Points, in no order, along strands that fork, close into loops and pass close to each other.
(in the rows, 128 means zero)
Points whose rows are less than 168 apart are linked; no others are.
lil: [ 96 119 179 125 156 138 179 164 107 147 107 106 137  77 103 152 123 112
 168 106 118 190 141 170 101 105 119 154 149 105 185 163 103 139 147 107
 137 180 110 143 149 139 188 175 155 137 118 132  81 192  93 100 113 119
 156 162 123 135 169 122 123 135 103  75 109]
vok: [175 157  52 160 138 128  88 112 117 146 148 161 117 139 145 119 114 137
  96 174 116  81 104 104 148 141 132 168 156 129 100 143 189 139 118  67
 114 155 121 118  89  91 110 121  97 145 140 188 136 132 158 156 183 132
  82  96 116 112  73 151 148 116 193 147 122]
nogu: [151 149 221 140 117 119 158 149  98 105 112  91 120  54 157 112 120 144
 120 126  93 150 118 111 100 129 217 142 139  96 168 157  98 114 104 110
 117 123  90 135 117 108 186 135  89 156 161 149 106 117 130 144  64 155
 177 109 121 178  83 151 177 171 145 106  98]
beven: [138 183 185 108 113 163 139 120 106  76 123  95 132 115 160 105 134 174
 121  96 114 125 106 133 144 119 167 119  70 113 129 118 133  79 125 126
 138 103 135 136 108 103 113 110  54 124 127 109 137  91 150 100  77 134
 162 139 134 162  99 153 210 135 133 175 125]
saka: [159 194 140 134 120 151 141 125 105  95 116 101 115 146 177 121 144 135
  97 141 109  96 130 103 137 138 174 125  97 119 127 121  97 130 105  87
 124  85 116 115 102 114  99 129  40 121 133 146 108 123 157 120 122 130
 121  85 128 139  74 126 166 124 148 153 148]
rotib: [130  72  92 127 129 110  94 118 108 112 153 153 135 166 120 159 118 111
 112 117 155 102 134 115 126 118 106  80 143 110 104  95 132 129 120 144
 143 129 124 140 109 129 114 126 139 126 127 107 145 145 100 130 144 107
 100 115 122 119 129 140 120 105 182 139 150]
kuf: [132 137 196 133 161 100 144 129  85 122 161  89 116  38 100 148 109 124
 121  95  89 176 166 170  92 115 175 162 115 124 142 171 141 136 132  90
 135 173 102 166 110 131 207  99 143 195 101 122  91 150 111 122  58 149
 162 158  98 110 128 150 162 127 159  79 108]
daloz: [116 142 121 117  95 128 174 161 177 136  69 147 146 138 165 113 182 139
 213  99 136 134 133 102 132 148 157 148 111 126 171 123  94 122 127 177
 123 126 131  98 143 141  91 168  91 105 160 148 106 137 126 109 163 104
 132  88 162 169 110 115 122 149 112 117 123]
vide: [124  56 151 135 117  70 148 151  66 152 123 152 163  91  75 151 107  96
 150  76 138 178 162 136 108 130 135  86 123  98 137 141 122 150 114 155
 136 162 141 110 130 125 135 154 184 111 100 167 124 139  54 151 132 134
 110 159 109 119 132 134 123 106 147 131 100]
lan: [145 121  79 155 153 147  65 135  87 106 167 148 138  87 107  93 114 148
 131 130 108  66 102 127 158 106 107  91 149 109  60 128 176 165  74  73
 145 156 153 168 118 104 133  98 142 100 109 130 137 126 152 157  84 137
 119 131 102  64 125 196 140 106 193 113 134]
tefo: [142  53 119 128  90  62 136 137  83 154 136 147 125 118 103 150 143  99
 158  81 160 170 158 111 115 168 121 104 112 106 138 115 161 168 113 161
 130 142 186 106 138 140 127 160 191 135 101 148 140 139  55 187 146 112
  89 148 127 119 121 139 126  94 161 116 137]
sas: [110 173 110 136 107 140 123 107 177 140 144 120 145 132 116 122 104  98
  67 191 118  86 103  90 135 144 120 148 180 139 144 102  79 143 138 131
 116 110  61 134 115 129 110  91 137 104 158 147 148 155 157 144 151 119
 131  85 121 150 120  40  77 156  51 135 119]
Pekog: [125 179  60 155 107 113 121 105 177 127 152 116 161 181 126 158 142  93
  72 178 145  80 119 100 142 167 113 147 174 135 130 118  73 144 136 137
 118  88  74 147  88 123  85  98 129 137 153 141 154 145 143 150 143 101
 117  78  88 132 136  46 101 131  97 163 116]
fifuf: [119 177 175 112 125 175 153 130 124  89 100 110 146 149 173  84 117 159
 106 136 115 106 126 111 133 137 144 124  82 129 123 120 121  68 135 141
 119  87 125 138  98 127  91 115  61  92 133 103 157  96 193  88  80 113
 145 116 155 145 124 135 191 151 101 178 144]
ser: [109  92 168 120 132 129 124 126  68 110 127 130 162 106 124 127  75 142
 124  95 125 141 158 123 123  95 143 108  96 126 112 134 106  86 152 124
 128 148 119 145 131 125 126 116 123 121 127 120 150 117  97 101  92 135
 153 152 116 127 127 152 139 125 156 154 127]
mik: [137 156 105 108 117 147 123 108 161  87 127  98 116 218 137 151 161 130
 119 128 129  87 120 146 152 137  95 122  66 143 110 113 106 131 139 142
 155  77 139 160 109 134  90 115  72 130  87  93 143 124 164 135 113 114
 111 120 147 126 125 141 188  97 123 183 160]
tef: [ 61  91 177  91 153 148 158 127 205 171  91 133 128 110  92  77 131 110
 171 106 148 160 160 176 116  98 119 133 208 139 152 119 131 127 125 150
 145 151 136 109 202 179 131 167 156  90 152 139 132 165 148  92 148 118
 148 144 129 128 178 117  44 148  61  99 119]
rif: [ 71  84 194  84 143 122 130 120 182 153  88 150 158 135 115  86 108 129
 145 154 129 134 132 152 116  98 111 150 203 130 119 124 125 115 126 162
 137 116 128 108 187 170 114 137 135  82 160 122 148 164 163  72 142 141
 165 130 149 115 168  96  51 151  51 121 143]
Fone: [151 180 160 120 121 143 164 137  93 117 100 102 109 127 195  95 127 156
  90 154 102  99 108  83 123 109 195 123 128 127 145 121  73 118  99 108
  98 123 123  92  87 144  93 152  54 130 163 152 109  99 164 109  95 132
 117  85 106 138  62 113 186 154 165 165 134]
nov: [160  94  54 141 139 112  79 120 111 127 169 152 102 162 128 150 137 127
 146 125 145  82 136 133 133 102 134 118 133 114 106 103 154 175  91 131
 154 139 133 136 108  97 117 137 120 140 120 134 137 130 124 146 138 115
 108 143 125 100 124 188 153  98 193 123 165]
dufu: [181 172  51 152 126 121  88 101 141 167 138 152 112 154 144 110 132 113
  74 196 140  60  91 111 140 191 111 188 192 123 107 146 182 165 145  81
 100 156 101 133 117  90  91 114 111 173 136 192 142 121 158 167 195 165
  74 101 122 119  70  92 147 138 160 159 120]
koz: [180 149  31 165 138 112  74 124 142 132 162 145 127 121 104 138 115 114
  91 184 130  74  87 125 140 115 104 133 169 114  86 105 150 186 119  64
 134 105  83 152 116  78 129  88 142 121 137 144 139 123 141 176 153 150
 122 100 103  82 128  96  93  91 138 140 130]
Beza: [131 135  60 144 135 125  83 104 128 119 161 147 134 168 130 141 103 120
  76 169 131  73 115 110 148 125 101 149 156 137 109 106 156 127 132 104
 119 128 120 152  88 124  89 115 118 148 140 156 158 143 161 158 169 131
  89 111 106 123 105 123 143 105 163 154 152]
rof: [106 142 234 129 165 152 168 142  93 137 156  76  98  50 144 118  83 125
  85 131  58 163 124 106 100 123 189 160 170 135 154 157 140 119 139  68
 116 167 107 146  94 126 150 140 117 156 133 141  94 175 136 119 111 130
 168 121 102 152 101 127 157 172 135 107  99]
Rima: [115 115 128 145  89 127 146 127 148 116  91 153 155 176 134  86 170 117
 202  68 147 160 102 125  91 105 104 100 104 157 139 115 121 105 142 200
 108  98 150  91 163 182 129 164 173 101 139 120 162  68 110 115 145 120
 125 143 124 149 158 117  84 114  64 122 155]
Biva: [102 155  75 122  92 112 170 158 204 160  77 122 127 135 158 109 194 121
 214  99 166 168 151  99 129 163 143 161 118 139 186 121 142 128 107 181
 122 154 135 108 168 166  76 135 131 112 156 130 136 127 133 134 184  81
 108 109 154 173 111 107 112 146  92 124 112]
lagab: [ 81  92 118 110 100 121 129 135 202 129 115 161 155 154 119 124 125  95
 162 102 150 128 143 101 139 121 115 122 143 145 135  80  88 112 131 176
 136 132 134 119 152 162 100 129 141  98 151 122 148 143 114 104 153  88
 135  96 111 150 133  93  89 127  99 131 128]
Vepor: [114  69 155 112 110  91 167 112  84 159 129 122 155 172 142 138 135 146
 124  93 149 158 179 127 102 135 154 108  60 127 144 129 120  85 159 196
 121 123 164 131 150 166 118 149 160 151 110 103 150  79 107 134 115 115
 102 198 174 140 157 144 160 148 124 158 166]
Salo: [198 165  37 154 167 108  77 160 137 106 152 134 104 137 137 150 151 127
 123 142 132  66 112 109 172 108 142 167 134 115  89 144 126 193 106  97
 149 103 115 112 129  53 102 139  81 140 124 144 113 121 127 136 153 126
 120 116 139  87 108 157 121  89 172 122 112]
fufis: [130 128 153 101  95 132 150  90  84 108 130 111 142 174 113 144 181 137
 150  73 148 138 113 170 119 150 104  59  49 124 143 134 152 117 153 182
 127  94 214 103 169 153 134 148 170 119  84  86 167  38  93 138 126 117
  73 172 144 126 156 142 162 117 117 144 150]
Rupuv: [ 71 121 198  94 123 143 145 122 180 138  82 168 158 143 127  77 113 146
 130 178 122 113 123 122 114 127 147 165 193 123 120 122 134 120 127 169
 112 105 115 106 161 157 112 135 107  72 166 123 157 166 200  74 129 143
 170 100 155 132 146  97  80 180  53 131 148]
Geziz: [129 153 100 152  93 101 153 126 123 118 110 113 135 172 156 106 208 131
 217  75 149 167  84 124 109 129 101 113  74 173 173 106 143 131 146 180
 106  93 173  81 160 182 112 169 168 122 124 122 147  78  93 148 171 126
 119 137 124 165 117 113 114  78  83 106 166]
rinab: [ 92 134 151 105 110 135 164 152 188 129  64 183 156 145 143  79 153 136
 176 135 120 117 121 103 113 133 166 148 163 127 143 133 106 118 129 183
 104 105 127  94 140 149 102 148  93  85 164 135 124 147 176  85 129 116
 151  74 156 151 129 111 112 161  85 140 145]
muba: [ 82  97 177 134 135 151 173 148 139 144  89 139 150  86 116 127 125 135
 173 105 137 178 146 156  87 108 111 133 139 112 167 136 109 117 152 133
 127 151 117 117 147 140 170 170 153 115 134 135  96 161 108 104 124 121
 160 175 138 140 168 119  93 144  88 106 125]
renet: [184 168  73 158 139 125  91 161 139  81 126 134 105 143 125 164 161 119
 139 136 134 108 117 126 145 113 131 140  86 114 105 115 103 177 101 101
 162  83 109 112 124  61 125 117  61 114 112 122 112 122 117 127 138 128
 131 100 137 101 121 147 122  86 155 135 126]
sesi: [112 100 203 117 168 101 169 160  83 136 123 120 180  59  92 141  86 123
 139 116  87 190 189 157  99 106 151 161 134 115 157 182  77  98 138 118
 133 155  98 133 132 138 169 140 151 160  98 138  91 127  98 123  70 166
 166 177 118 127 143 112 154 148 115 126  98]
zefu: [212 178  89 162 194 159  70 146 130 187 140 161  65  47 140 111  98 132
  81 165  96 100  69 109 154 130 134 170 154 123  95 191 192 169 128  51
 101 125 111 109 116  62 178 125 134 136 138 163 113 132 154 163 178 181
 121  91 147  98  93 130 110 156 135  99  60]
neza: [149  96 104 145  91  72 135 128 111 170 139 107 107 146 121 159 162 138
 167 109 148 186 157 112 115 157 132 127  63 139 160  85 127 142 111 172
 119  98 190  88 154 146 115 144 164 172 114 126 112 109 120 195 178 135
 113 161 164 135 115 129 163  74 137 105 178]
vov: [130 144 108 104 112 140 123 108 170  81 114 105 137 225 131 159 166 128
 102 131 151  86  99 158 142 144  59  88  86 140 106 120  81 116 135 161
 161  58 131 166  96 159  92  94 112 119  82  74 161  81 158 146 110 119
 125 107 135 108 155 118 151 103  84 195 129]
gotak: [113 142  94 122 102 104 144 118 220 120 119 135 132 221 152 123 171  98
 152 141 150 122 144 105 132 157 113 147 133 170 137 117  75 121 126 185
 115  92 128 114 104 170  67 123  96 139 132 108 117 142 156 118 152  90
 124  91 132 150 140  97 141 145 100 129 152]
Fita: [202 157  66 148 168 137  76 136 121 167 136 170  91  80 146 102  86 135
  88 179 106  87  76 119 166 136 121 176 162 123 102 154 203 152 123  56
 104 149 114 109 108  68 146 121 126 131 141 192 136 130 147 150 192 178
 100  78 124  99  68 137 123 139 153 126  72]
lusu: [117 147  83 115 100 111 147 136 240 150 103 125  99 180 147 101 197 104
 190 120 156 157 155  91 120 165 114 153 135 188 157 115 104 133 106 198
 112 110 134  98 143 166  69 125 115 146 137 111 127 138 155 129 172  79
 125  94 139 161 129  86 136 150 101 133 139]
vipat: [128  77 193 131 147  73 160 163  72 151 126 131 186  73  81 156  79  95
 150 101 101 201 184 151 102 105 128 123 134  99 151 168  94 123 106 129
 135 158 120 114 120 123 166 149 164 145  91 161 105 120  64 144  92 166
 142 156 117 128 142 121 138 125 132 129  84]
vovat: [118 128 178 131 123 177 116 129 101  97 127 117 109 108 105 131 124 139
 143 112 123 151 130 143 100 108 108  92  94 132 124 122 111 124 132  84
 144 135 128 136 136 127 193 109 138 117 101  86  83 126 120 105  76 133
 153 149 131 122 156 143 113 116 141 115 163]
Rupe: [ 85  83  73  93 135 123 124  95 132 202 142 144 123 117 121 150  78 120
  94 160 130 114 165 137 169 152 124 135 179 131 126 110 165 111 146 144
 119 189 121 147  87 117  81 132 154 158 200 174 156 177 104 133 194 159
  73 117 111 153 118 142 134 154 164 107 110]
fami: [130 176 114 133 116 151 125 116 131  82 127  97 129 171 151 133 141 142
  89 135 126  90 115 121 156 137 131 125  88 133 112 120 114 121 106  99
 134  89 115 139  98 121  75 111  58 125  97 118 132 130 165 141 127 110
 101 104 137 131  87 136 176 108 136 186 159]
fovor: [142 143 183 132 125 156 153 164 149 133  76 117  95  70 149 159 144 130
 140 139 147 172 121 127 126 135 160 157 129  90 193 150 117 146 131  98
 131 154  96 112 116  95 211 161 107 123 158 123  97 176 105 103 143 112
 154 103 161 164 131 142 116 145 122  82  67]
poz: [113  75 154 128 107 130 119 127  71 105 126 147 151 124  96 144 122 127
 151  82 141 156 149 137 119 123 110  47  95 115 104 130 107 112 140 152
 129 130 155 133 162 136 132 124 145 110 108 105 140  98  89 118  95 118
 131 150 126 117 155 133 107 128 142 140 141]
mabap: [123 127 133 121 107 170 104 130 125  84 121 125 124 140 107 138 137 129
 124 120 142 125 109 140 134 110  93  69  80 131 104 102 100 115 121 105
 146  93 126 143 134 131 163  97 119  88 104  74 119  99 144 115  89 128
 159 120 134 120 154 145 127  96 131 156 166]
fek: [116  64 136 150  78  98 104 127  79  96 145 168 131 135  88 134 141 103
 155  59 161 172 136 121 115 160 112  62 120 106 114 132 136 140 127 161
 125 124 182 102 162 126 133 141 169 102 102 124 150 106  74 169 130 108
 105 131 111 124 142 117  96 116 138 119 149]
Rusu: [114  89 157  87 129 104 147 108  78 132 108 103 152 159 149 123 113 152
 120  77 132 123 151 146 121 134 144  79  61 115 131 143 146  75 157 200
 136 130 162 142 156 148 125 122 151 134 109  89 158  52 101  93  88 115
  97 228 160 119 159 154 185 148 150 177 133]
ratis: [ 93  74 190 115 153 149 168 128 112 140  97 138 158 120 111 106 118 128
 167 122 132 179 153 172  91  99 103  88 162 137 130 167 116 103 148 160
 114 136 136 109 193 161 143 163 168 110 106 113 103 133 107  93  90 118
 165 208 127 117 161 105  69 159  83  91 131]
dud: [154 187 106 144 162 139  84 109 106  86 164 103  89  98 132 101 124 186
 139  79  82  76  90 148 198 101 161 146  92 117  83 120 167 151  85 109
 154 120 163 145 114 100 129 113  66 160 116 148 125 118 169 145 102 122
 133 161 116 104  87 184 202  92 163 169 120]
bafas: [102  72 168 115 174 142 160 118  82 136 100 132 171 137 130 107 121 132
 164 143 131 180 176 191 108 120 121  65 140 124 117 185 129  86 134 156
  99 133 144 109 219 144 135 146 151 100  98 112  83  65 107  80  72 127
 164 221 141 106 173 109  80 174  72 101 123]
duguf: [134 150 231 149 152 112 150 141 100 113 153  78 112  42 122 143 105 136
 107 123  70 181 143 147  81 127 195 175 147 119 162 176 127 115 129  86
 111 153  97 149 117  97 191 113 104 186 136 136  99 155 121 129  73 136
 175 123 101 157 100 144 166 162 134  92 106]
rodub: [109 128 218 147 180 137 136 100  85 148 196  77  87  26 112 142  70 139
  73 122  48 171 139 134 106  86 179 153 152 141 121 142 186  93 135  57
 103 169 124 145  92 121 132 116 116 179 129 142  99 146 142 131 107 152
 153 124  83 131 114 151 152 139 159  95  93]
lis: [ 89 116 187 107 141 198 145 112  92 107 113 122 119 121 125 121 149 139
 148 114 143 165 136 177  90 120  84  73 101 127 115 168 142  98 142 114
 128 149 138 128 153 147 172 132 152 123  76  64  78  96 114  71  52 136
 152 198 139 116 164 128 118 135 119  96 147]
sofir: [200 180  99 167 191 153  79 145 138 169 175 138  54  61 128 119 110 135
  85 170  93 108  72  95 144 112 133 184 144 131 103 169 199 170 128  37
 125 132 110 143 103  88 185 122 163 133 122 131 100 164 145 152 145 149
 124 105 140  72 114 137  97 116 147  73  97]
lebi: [165 146  55 162 120 116  98 126 162 121 154 126 134 144 117 170 129 107
  80 171 141  85  97 120 138 133 101 136 160 116 118  87 107 175 127  90
 126  83  76 147 101  87 119  87 125 123 135 143 136 138 139 157 146 128
 112  82 101 116 129  72  92  92 118 165 120]
tapeg: [ 86  97 183  96 154 180 155 110  87 113 130 133 142 132 111 122 135 125
 133 130 142 170 149 186 108 135 109  53 102 130 107 194 149  79 138 144
 108 145 168 129 200 119 152 117 157 107  73  79  90  59 120  80  51 118
 138 230 133 119 161 108 106 157  92  85 127]
fipu: [133 144 184 143 137 118 160 171 129 149  86 111 116  60 125 182 147 117
 154 117 131 187 134 167 118 129 146 163 125  85 198 188 123 154 129 101
 143 164 100 141 135 114 219 153 141 152 141 121  80 185  77 113 122 123
 151 127 140 141 159 146 131 136 113  70  71]
rol: [109  88 133 118  96 117 141 128 152 102 113 161 156 174 132 103 132 112
 162  86 144 129 133 113 113 114 109  90 128 147 121 107  97  89 144 197
 119 115 148 122 168 180 115 147 164 108 134 111 155 108 103 100 139  97
 136 117 125 133 157 113  81 122 105 135 143]
bub: [120  87 162  98 112 127 170  92  75 128 105 121 171 164 137 110 152 141
 137  80 139 137 125 163 113 156 106  52  69 111 128 162 148  80 158 197
 116 105 184 124 184 147 132 140 168 102  99  97 167  18  98  92  97 111
  86 211 141 123 177 139 144 151  94 158 129]
duk: [ 84 120 125 112 104 161 151 152 211 147  95 143 130 115 107 115 118 108
 148 129 149 150 144 107 144 116 124 150 162 131 146  73 101 126 122 130
 144 126 110 109 139 128 127 134 135  84 160 121 127 155 120 115 157 102
 145  95 131 159 140 113  48 133  87 120  97]
ruzed: [187 125  10 145 165 109  75 142 125 142 154 144  85 167 143 142 147 121
 147 140 143  73 127 108 168 109 130 166 130 122  87 124 136 212 115 144
 160 137 149 117 128  75 100 142 102 150 127 140 124 111 137 154 149 121
 109 153 145  88 131 196 134  95 178  96 134]
Vapav: [187 138   6 126 134 109  76 104 153 182 158 153 117 167 137 132 114 114
  79 207 151  69  89 147 172 181  90 181 197 146 102 115 191 175 158  99
 140 174 107 147 121 103 116  91 156 165 143 189 164 128 122 165 187 185
  83 105 109 136 111  97 119 151 166 143 107]
Rula: [167 132 104 153 112 130  98 152 152  84 134 129 126 140 111 155 136 121
 128 145 138 132 117 124 131 108 110 111 100 123 124  86  85 144 112  86
 155  97 100 128 120 104 147 100 114  91 110  87 105 138 129 117 132 127
 158  93 125 118 143 127 107  88 126 136 156]
nem: [103 151 147  99 115 155 157 125 144  93 100 129 145 201 178  99 133 145
 113 140 139  95 133 119 129 137 128 138  95 152 108 126 107  74 150 172
 126 106 134 154 116 155  77 115  86 112 133  86 155 107 176  81 104 110
 137 129 166 144 135 147 170 151 107 165 160]
kezus: [125 142  90 124 111 124 101 101 142  78 146  99 160 199 133 154 129 128
  60 160 150  77 101 126 142 129  85  83 127 125  94 121 100 109 129 150
 137  92 111 179 111 176 102  75 134 131 104  88 185 116 170 169 106 118
 130 109 112  95 154  98 111 105  96 193 129]
sepi: [138 177 138 104 135 144 109 107 103  76 144  91 104 112 138 137 127 171
 139  83 104  89  93 149 168 124 166 128  79 120 115 118 152 109 102 124
 157 114 141 145 117 104 126  99  63 147 114 125 142 120 152 126  91 140
 142 156 131 137  94 167 207 105 158 189 132]
geto: [128 127 122 134  93 106 152 150 138 130 109 144 128 139 146 166 166 134
 166  98 151 136 143  96 141 144 173 147  96 108 157 120 109 138 122 153
 133 123 123 106 122 100 107 136  92 132 155 138 108 145 107 127 160 107
 126 101 151 156  99 130 142 123 149 119 108]
Tepu: [117 117 150 142  61 119 155 108  73  88 126 136 154 156 108 111 193 120
 154  70 161 161 100 136 108 174 101  63  90 152 128 153 148 105 153 172
 104  95 214  75 173 160 126 163 189 123  89 101 174  58  73 168 129 124
  79 172 127 136 150 139  96 114  94 114 156]
veta: [127 110  92 128 130 117  85 104 113 100 145 131 143 176 125 152  97 127
  67 156 139  71 107 109 133 113  74  90 146 139  82 106 122 115 113 128
 128 109 131 174 102 160  99 107 134 142 117 108 176 135 145 148 135 117
 107 111 100 108 139 125 118 107 142 164 145]
Gaf: [167 112  64 157 147 127  69 145 105 116 166 157 123 100 103 131  98 132
 113 157 120  80 104 120 149 103  98  96 157 117  78 108 153 160 109  65
 144 129 107 151 115 107 134 102 137 102 118 125 136 126 131 160 130 153
 128  98 108  84 134 154  90  96 174 118 137]
Bune: [ 97 135 128 103 108 118 148 120 185 133 116 150 149 211 161 113 137 124
 126 128 140 109 157 104 124 143 133 138 131 159 128 126  84  89 144 205
 104  89 141 121 123 175  70 126 100 139 143 100 139 152 179  89 138  87
 126 110 159 143 138 113 147 165 113 136 170]
muka: [ 96 122  55  95 148 125 108 103 141 197 140 153  93 105 138 157 110 126
 104 176 163 101 161 135 185 161 122 149 156 139 129 103 186 134 145 116
 130 187 108 153  75 100  91 124 146 134 176 186 169 149  90 140 195 174
  67  68 131 163 125 144 104 161 167 111  66]
fumi: [150 144 182 117 112 123 168 151  87 120 109  97 114  94 193 101 114 149
 114 133  86 123 113  86 117 122 225 125 141 106 151 130  73 108 115 118
 106 151 107 123  96 132 132 157  83 135 193 165 109 104 158 118  78 136
 144  91 111 160  66 132 184 166 158 138 107]
peba: [150 131  27 105 139 123  81 107 148 199 138 156  95 126 142 145 108 125
  92 188 158  83 114 150 187 169 103 175 186 134 104 128 207 152 145 101
 131 184 106 137  95  82 116 117 143 142 156 192 149 142 112 152 195 201
  62  90 131 148 106 131 127 157 181 119 102]
Fosal: [102  98 198 126 140 121 157 146  75 115 136 112 160  66 122 134  79 146
 130 104  91 172 168 126 106 100 168 138 123 123 143 154 107  81 149 125
 123 151  99 140 123 112 139 117 128 142 137 147 118 129 107 116  83 144
 177 172 113 136 127 143 148 148 128 140 109]
rit: [140 146 124 140 119 161 116 143 172  99 122 133 112 134 112 147 120 119
 111 168 143 143 114 104 113 120  90 145 138 123 148  97 101 143 130  81
 144 109  96 119 109 107 163 105 133 102 122  91  86 170 124 120 135 112
 153 110 138 123 145 101  86 105 115 122 161]
por: [130 120 170 134 188 146 105 106  88 169 197 100  97  41  98 133  74 128
  88 145  60 143 124 144 110  81 122 151 148 144 106 146 193 125 129  56
 124 177 129 148  99 123 155 125 153 156 130 154  93 167 113 142 129 183
 148 135  78  98 116 155 144 103 171  75  95]
lati: [120 128 195 126 153 135 127 128  87  99 137  92 117  75  99 133 120 126
 144  96 118 177 163 166  81 104 141 134  99 120 146 156 124 135 136  82
 132 172 126 153 125 133 210 120 145 152 106 104  87 154 104  97  51 139
 162 168 114 108 138 147 131 112 163  89 123]
daf: [155 165  70 142 155 136  72 126 103  93 155 129 107  80 112  88 116 170
 158  86  92  62 100 144 187  90 133 121  98 116  69 109 166 166  79  99
 167 154 165 154 111 102 139 112 117 132 108 130 117 122 162 153  79 102
 129 156 107  78 121 192 180  86 169 144 124]
Sul: [145 143 145 147 176 147  95 131 108 167 187 126  74  52 102 130  81 134
  86 153  80 124 109 121 130  98 132 156 142 147 104 139 187 172 116  44
 122 157 119 147 102  97 170 123 156 128 122 132  99 173 127 136 133 169
 131 121 104  75 115 162 121  99 172  69 119]
nipi: [ 79 106 130 116 113 148 156 152 206 153  90 138 124  91 106  88 133 102
 192  99 160 180 153 151 124 119 119 135 156 142 164  93 132 129 117 143
 144 155 107 108 183 159 134 154 166  84 150 143 140 133 111 131 152 100
 123 128 124 156 154 116  38 138  66 104  92]
tos: [137  78 146 138 102  68 172 119  93 170 148 120 145 143 125 144 152 155
 137 103 128 186 168 117 101 148 137 126  59 130 154 102 128 108 132 178
 131 104 184  92 138 165 133 155 169 188 116 126 129 105  97 167 150 128
 124 180 165 144 138 139 174 121 134 147 176]
Kov: [116 167  88 150 104 113 134 108 192 121 136 107 169 221 135 130 159  97
  90 165 162  77 119 101 121 168  99 151 156 158 120 115  59 135 135 160
 116  95 105 150  88 162  69  92 105 144 135 115 138 157 154 129 129 100
 117  86 112 137 143  75 122 144  95 151 147]
fuze: [125 144 164 126 134 161 129 161 156 123 110 120  96  87 132 141 112 119
 132 155 121 168 115 124 126 123 118 153 137 111 168 127 109 145 141  75
 139 145  96 132 125 105 192 136 117 101 133 112  87 195 108  96 144 116
 151 112 143 136 136 123 103 125 130  85 126]
peto: [145 124  94 141  81  84 133 117 122 130 131  92 104 193 127 154 196 118
 172  82 157 176 138 127 104 150 113 112  61 161 171  83 118 138 148 166
 114  88 191  92 170 171 116 150 162 150 107 106 124 102 114 167 178 121
 120 150 151 138 118 114 151  85 116 108 170]
sagab: [ 76 144 158 108 126 131 148 134 180 144 112 137 149 132 115  90 100 131
  85 193 110  91 123  97 137 136 132 156 194 137 133 110  87 135 128 150
 120 104 111 112 130 147 113 121 124  81 161 137 158 171 181 105 148 121
 155  81 147 141 125  78  75 177  37 128 132]
reran: [113  99  67 120 122 110  92  91 146 161 156 153 127 171 130 149  82 126
  76 191 137  84 131 120 150 136  91 142 188 145 107  99 159 114 136 127
 125 158 117 146  77 120 106 115 140 161 165 164 159 156 139 146 192 142
  86 112 111 138 111 124 122 128 170 122 145]

A fork is a point with three links, a tip a point with one. Leave the first point through the second and follow the links. Name the first fork or tip that comes.
lagab; rol -> Tepu
bub; Rusu -> Rupuv
nem; fifuf -> Pekog
nogu; fumi -> veta

How many points has the smallest loop of links through each point below? Write - if it is on no loop.
Fosal -> 8
peba -> 8
tapeg -> 13
kezus -> 19
beven -> 14
daloz -> 10
lati -> 20

A piece is all that can be reached along the links. How many separate loops has the piece of each point below (a circle has one, a figure eight two, a Y none), and how many tips (points with one link)?
Beza -> loops 4, tips 0
dud -> loops 2, tips 2
vipat -> loops 1, tips 0
